Points on a hilly landscape, in no order, each with its height.
A ball rolls from a point to whichever of its 2 nearest points has the largest drop for the distance, and stops where none of them is lower. Distance is the straight distance between rows; heights are no part of it.
<1129>: [ 96 101 153 105 104 159 113  91 162 137  93 171 158  71 146 109  99 120
 166 147  81 136]  (h 50.9)
<942>: [148 105 139 128 185 123 123 105 122 112  81 138 165  98 154 170 140 105
  85 165  79 160]  (h 36.7)
<915>: [156 124 150 114 129 123 113 147 170 170 102 165 158 145 133 168 124 117
 121 138  72 170]  (h 72.3)
<283>: [119 131 119 191 102 162 115  99  81 132  90  95 103  99 165 140 103 103
 100 153 167 146]  (h 38.4)
<606>: [166 123 122  89 151 126 165 145  82 110 174 105 157 123 147 166 171 101
  86 134 150 168]  (h 42.2)
<113>: [125 152 123 115 121 136  96 189 159 137  98 193 129  91 179 135 107 149
 177 150  80 147]  (h 48.2)
<410>: [143 125 125 105 114 109 148 154 141 135 182 124 147 175 101 136 159 155
 142 131 109 126]  (h 35.8)
<879>: [117 115 122 130  99 169 166  99  99 119 126  87 144  92 160 136 119  89
 122 126 159 121]  (h 45.3)
<1057>: [138  88 128 125 124 117 109 131 122  63 143 145 159 140  94  97 144 191
 161 138 137 118]  (h 15.6)
<69>: [161 119 125  90 197 128 128  70 179  82 101 149 177  94 110 157 143 150
 110 132  93  67]  (h 21.8)
<953>: [126 108 137 132 105 110 140 155  85 154 133 134 127 128 151 121 150  94
 148 136 133 177]  (h 42.4)
<936>: [142 166 114 133 117 137 177 128  94  94 137  85  81 103 171 131 130  92
 144 126 165  90]  (h 49.3)
<380>: [171 166 138 121 158 132 123 159 197 130 106 150 135 157 133 180 116 187
 118 124  90 108]  (h 38.5)
<370>: [128 148 128 125  96 145 153 162  78 129 148  84  65 117 170 128 122  95
 156 101 200 106]  (h 45.0)
<297>: [143 100 114  51 148 125 135  75 183 103 142 148 185 104  83 143 155 136
 141 149 101  87]  (h 17.0)
<303>: [107 155 141 126  97 156 150 130 140 184 138 101  70 137 173 155 116  99
 111 119 172 147]  (h 35.0)
<472>: [118 113 132 140  96 101 119 103 134 158 165 119 136 171  89 105 138 139
 129  87 171 125]  (h 24.9)
<168>: [136 102 143 135 121 116 129 147 104 153  95 166 143 112 141 122 143  68
 153 150  86 189]  (h 44.5)
<462>: [ 85 138 113 169  87 133 101 164 140 157 165 123  97 154 102 119 106 190
 117 110 146 139]  (h 24.1)
<734>: [144  94 156  84 151 129 130 134 113  84 146 144 186 113  97 127 159 126
 118 190  83 181]  (h 43.5)
<355>: [101 171 166 135 143  91 137 132 140 187 131 121  31 190 127  93 114 104
 146  91 157 111]  (h 33.0)
<106>: [160 106 122  43 198 111 143  98 180 115 129 178 206 106  77 160 163 125
 105 135  86 123]  (h 22.0)
<821>: [159 148 115 111 149  84 193 143 129 151 134 108 115 131 155 139 142  42
 147 113  96 143]  (h 67.4)
<392>: [153 153 139 148 161 110 104 156 164 151  67 168 135 134 119 177  98 187
 118 137  62 114]  (h 35.6)
<85>: [135  93 135 109 104 130 115  93  92 154 151  91 133 157 113 118 153 114
 110  73 215 133]  (h 29.7)
<969>: [148  76 137 155 146 136  95  83  82  71 101 145 148  88 139 100 143 111
 134 104 165 131]  (h 17.6)
<740>: [130 161 130 103 112 160 134 158 162 166 149 118  99 134 176 162 126 129
 128 126 134 148]  (h 30.2)
<48>: [ 98 164  97 163 113 138 165 138 136 127 138  74  71 131 151 113  88 138
 150 137 137  87]  (h 47.7)
<282>: [124 149 111 144 148  93 150 103 146 138 149  74 105 204  86 122 150 135
 116 111 140  78]  (h 27.7)
<140>: [186 161 137 121 153 122 105 197 125  85 103 180 129 112 165 172 152 155
 144 151 126 148]  (h 20.3)
<844>: [125 154 115 196 113 113 117 188 110  95 122 138  92 127 142 115 112 182
 156 148 138 129]  (h 27.0)
<136>: [190 158 116 155 193  97 143 148 114 107 101 116 109 157 158 178 144 131
  92 123 133 115]  (h 57.3)
<388>: [ 80  91 139  99  49 180 145 106 108 167 145 128 159  91 119  89 100  94
 147 121 144 155]  (h 43.4)
<1071>: [ 87 160 106 204  96 128 107 163 108 140 143 119  67 157 127 101  93 164
 136 119 162 124]  (h 25.8)
<12>: [103 119 130 147  73 162 122 165  78 118 160 112 108 115 132 108 111 148
 149 117 195 132]  (h 26.2)
<609>: [120 131 135 164 127 111 103 108 126 174  81 157 109 120 155 102  97  95
 142  77 150 134]  (h 27.1)
<374>: [ 82 148 136 111 109 106 145 126 173 162 171 126  74 161  87  68 108 140
 174  72 157  80]  (h 45.7)
<415>: [131 107 130 108 113 137  84 129 175 133 154 168 175 145  72 137 152 189
 129 148 106 142]  (h 45.6)
<750>: [149 107 120 118 129 120 159 109  50 110 151  76 164 132 136 130 154  81
  86 125 160 141]  (h 46.8)
<928>: [119  95 132 104 117 132 104 128 154  79 123 181 160 100 101  90 125 173
 194 128  99 108]  (h 18.7)
<438>: [150 108 127 156 138 111 126 133  98  62 119 116 162 151  80 118 150 175
 122 157 106 118]  (h 12.5)
<1130>: [ 91 142 149 129  90 107 146 102  75 179 151  69  80 173 117  78 132  77
 111  90 183 128]  (h 39.9)
<1157>: [117 112 121 126  75 152 144 146 101 116 173  91 130 146  98 105 138 169
 134 120 178 108]  (h 23.4)
<1003>: [106 121 131 130  92 146 108 149 128  81 122 160 130  89 130  92 102 161
 194 131 113 121]  (h 21.4)
<962>: [140  80 153  88 146 131  93 116 150 104 135 176 192 134  75 125 164 157
 123 154  87 163]  (h 44.7)
<695>: [100 119 126 164 116 128  97 134 170 187 115 146 129 159 110 130  97 146
 101 128 102 147]  (h 31.2)
<1156>: [127 129 123 142  96 167 144 132  74 121 125  99 123  86 180 155 126  92
 114 180 144 155]  (h 41.2)
<343>: [ 96 162 110 224 109 123 108 125 102 156  74 125  85 120 152 126  84 117
 122 132 156 132]  (h 36.4)
<945>: [ 97 150 160 113  86 161 153 138  81 177 142  75  43 144 161 123 122  96
 111 101 216 121]  (h 40.1)
<25>: [ 62 123 140 103  44 177 146  87 133 185 144 110 150 108 115  79  97  76
 136  87 169  98]  (h 46.3)
<790>: [110 130 126 104  96 176 134 145 148 120 158 127 154 108 136 145 126 162
 126 189  89 153]  (h 31.5)
<437>: [173 143 149  79 187 131 128 145 146  93 101 163 166  98 134 163 140 133
 107 168  67 166]  (h 32.5)
<40>: [176 134 113  94 165  90 158 148 127 105 178 111 136 167  93 146 187 135
  93 119 120 129]  (h 32.1)
<47>: [101 145 141 156 129  96 120 122 154 185 104 148  80 159 128  75  95  94
 151  71 147 115]  (h 30.1)
<645>: [138 126 123 166 113 118 113 165  94  77 118 147 132  98 136 112 125 155
 160 160 109 144]  (h 24.4)
<897>: [143 122 107  79 151 139 169 102 170  97 153 107 173 125  96 165 153 152
 100 167  93 108]  (h 10.9)
<859>: [ 92 102 149  54  88 178  94 126 160 102 139 161 156  73 138 107 110 141
 177 152 100 135]  (h 52.0)
<1069>: [137 111 175 126 141 154  95 145 109  75  98 159 150  87 145 138 131 142
 121 192  98 175]  (h 40.7)
<259>: [137 108 132 161 153 111  94  89 167 174  78 142 147 146 103 155 114 141
  89 112 105 128]  (h 28.9)
<1150>: [105 115 133 103 120 135  86 140 174 133  81 199 153  97 135 116  95 152
 180 138  57 140]  (h 49.7)
<1147>: [158 103 148  68 190 101 121 116 157 110  92 178 179 101 108 139 134 110
 120 147  51 133]  (h 27.6)
<1178>: [167 130  94 138 228 110 119 101  70  60 105 113 164 116 128 164 154 126
  44 162 103 124]  (h 53.4)
<121>: [133 112 117 112 117 157 145 111 133  75 167 106 142 122 111 119 130 161
 152 131 158 101]  (h 19.7)
<464>: [147 122 129  92 150 110 143  82 168 153 158 104 146 161  85 166 164 118
  87 111 160 113]  (h 34.6)
<229>: [127 102 129  95  98 121 131 139 138 144 160 148 154 127 100 103 136 133
 170 117 123 141]  (h 38.0)
<705>: [157 135 101 100 174 107 170 121 151 113 135 115 174 138 102 165 145 112
  92 172  60 130]  (h 18.5)
<527>: [137 107 112 169 130 119 124  95 103 102 126  87 142 140 110 111 139 140
 107 125 133 113]  (h 16.5)
<1087>: [147 121 123  89 126 160 145 123 173  90 143 138 149 103 142 144 130 151
 148 129 122 104]  (h 24.6)
<163>: [ 54 173 110 157  72 149 162 148 116 140 162  96  63 125 130  76  90 131
 156  98 161  90]  (h 45.5)
<382>: [ 71 129 121 113  44 158 131 154  96 159 149 131 121  87 144  88  85  83
 175 117 153 150]  (h 41.7)
<967>: [145 167 129 103 171 103 188 123 123 144 151  83  61 146 155 139 153  59
 129 116 135 106]  (h 63.8)
<835>: [161 166 139 131 179  96 149 142 140 133 140 109  54 159 162 140 132 108
 147  87 148  87]  (h 60.9)
<565>: [143  87 121 110 140 137 130  62  73  78 134  91 183  98 118 122 152  96
  92 122 167 118]  (h 50.1)
<496>: [170 147 132 144 165 113 131 128 142 133 106 130 104 139 154 149 126 138
 129  91 140 102]  (h 59.0)
<453>: [169  95 152 115 174 132 103 119 107  82 106 160 153 101 146 133 156 132
 112 123 155 156]  (h 11.8)
<617>: [122 121 136 156 136 140  86 153 166 146 101 175 139 129 109 137 105 192
 114 147  78 160]  (h 33.3)
<435>: [145 136 131 112 129  79 122 182 158 181  95 179 132 157 137 132 123 125
 169 110  61 147]  (h 71.1)
<639>: [157 110 124 132 184 109 120  90 144  81  94 127 165 123  97 150 138 148
  89 146  93 102]  (h 25.0)
<830>: [115 134 122 154 104 123 107 169 125 164 106 184 122 108 171 123 113 102
 175 132  95 171]  (h 46.6)
<10>: [162 111 128  85 164 123 138 100 115 133 172 120 169 132 119 171 176 111
  70 113 151 155]  (h 38.2)
<1070>: [ 95 118 108 212 123 134  90 127 119 146  80 162 119 115 138 115  84 130
 123 138 116 153]  (h 34.9)
<691>: [117 136  98 165 109 125 118  66  94 123 136  49 119 170 111 116 140 116
  91 107 170  88]  (h 20.7)
<680>: [ 89 157 133 190  94 127 129 119  80 172 137  79  77 161 125 105 126  94
 108 126 175 140]  (h 42.7)
<1167>: [181 143  83 147 217 103 125 127  80  94 116  86 126 138 156 166 154 112
  41 133 127 124]  (h 55.1)
<1036>: [ 57 159 113 136  53 161 153 160  86 170 141 105  79  89 162  77  76  88
 175 125 162 116]  (h 43.3)
<611>: [143  97 138 146 168 109  95 104 140 125  73 157 170 139  95 142 135 160
 109 132  82 127]  (h 27.2)
<484>: [ 84 122 120 168  98 108 109 126 138 159 178 117  91 188  84  86 114 170
 133  84 168 116]  (h 21.9)
<922>: [153 129 114 126 178  90 136  99 161 151 127 106 128 190  98 158 143 131
  97  94 121  90]  (h 31.1)
<37>: [ 82 147 169 108 121  99 153 115 119 197 154 100  52 203 109  77 153  78
 122  97 177 124]  (h 36.3)
<253>: [129 134 126 111 114 172 122 144 190 111 128 141 132 109 154 144 106 174
 143 159  87 122]  (h 29.0)
<403>: [198 135 144 133 175 119 107 158  95  77 113 164 132  99 160 170 158 135
 119 127 158 143]  (h 14.0)
<960>: [148  99  82 123 177 137 124  74  62  64 133  87 168 100 122 138 151 109
  53 152 128 115]  (h 52.1)
<940>: [143 158 126 121 109 150 137 169 139 111 132 147 140 109 154 146 131 147
 127 214  75 173]  (h 33.6)
<1168>: [129 117 136 166 137 124 122  90 116 114  79 147 140  98 141  98 120  99
 145  91 144 115]  (h 22.7)
<588>: [109 105 142 102  85 158 123  78 120 145 139  86 130 113 135 124 130 112
 100  75 218 101]  (h 35.4)
<972>: [131 155 131 138 127 122 102 160 190 147 123 151 105 157 125 148  96 192
 155 104 112 101]  (h 41.4)
<509>: [ 72 135 118 201  83 134 119 135 126 164 122 134 117 125 114  97  79 136
 124 128 105 146]  (h 33.4)
<1062>: [107 134 115 119 128 119 111 125 197 158 154 146  97 160 100 114 106 151
 149  73 142  87]  (h 43.6)
<473>: [155 156 148 111 125 140 102 185 158 120 138 155 108 121 163 158 136 166
 140 138 144 155]  (h 25.2)
<622>: [ 96 141 118 169 109 111 133  96 112 142 150  51  72 203  92  81 134 129
 108 116 163  89]  (h 24.2)
<860>: [ 80  88 133  87  73 157  88 107 154 136 157 170 164  87  96  99 111 168
 160 118 139 123]  (h 52.6)
<1094>: [145 146 122 117 142  92 155 153 151 159 118 156 116 142 149 126 136  73
 166 107  82 137]  (h 69.8)
<463>: [ 88 146 122 116  76 171 156  98 132 160 133  81 122 116 137 110  97  86
 130  94 183  99]  (h 42.1)
<787>: [106 125 118 130  74 120 140 140 110 144 150 129 116 118 137  91 112 106
 172 112 124 140]  (h 40.0)
<898>: [147 118 136 169 154 122 110 139 103 100  72 157 139 100 150 160 133 119
 121 186  94 164]  (h 39.1)
<525>: [116  88 180  97 183 135  95 132 113  61 105 150 173  94 100 139 151 148
 106 199  84 151]  (h 42.3)
<586>: [123 184  96 172 139 123 173 148 123 126 117  97  51 126 171 145 108  94
 161 151 137  96]  (h 50.2)
<62>: [168 135  97 127 195  84 175 143 118 122 141 104 141 157 120 155 164 109
  88 139  82 125]  (h 26.3)

Two balls start at each pair of points below. Name the first point that both come to, or write none.
<380> / <915>: <617>
<962> / <860>: <897>
<370> / <1130>: <453>

Where does a ball stop that starts at each point below?
<936>: <453>
<37>: <453>
<844>: <438>
<415>: <897>
<879>: <897>
<1094>: <438>
<10>: <438>
<972>: <897>
<229>: <897>
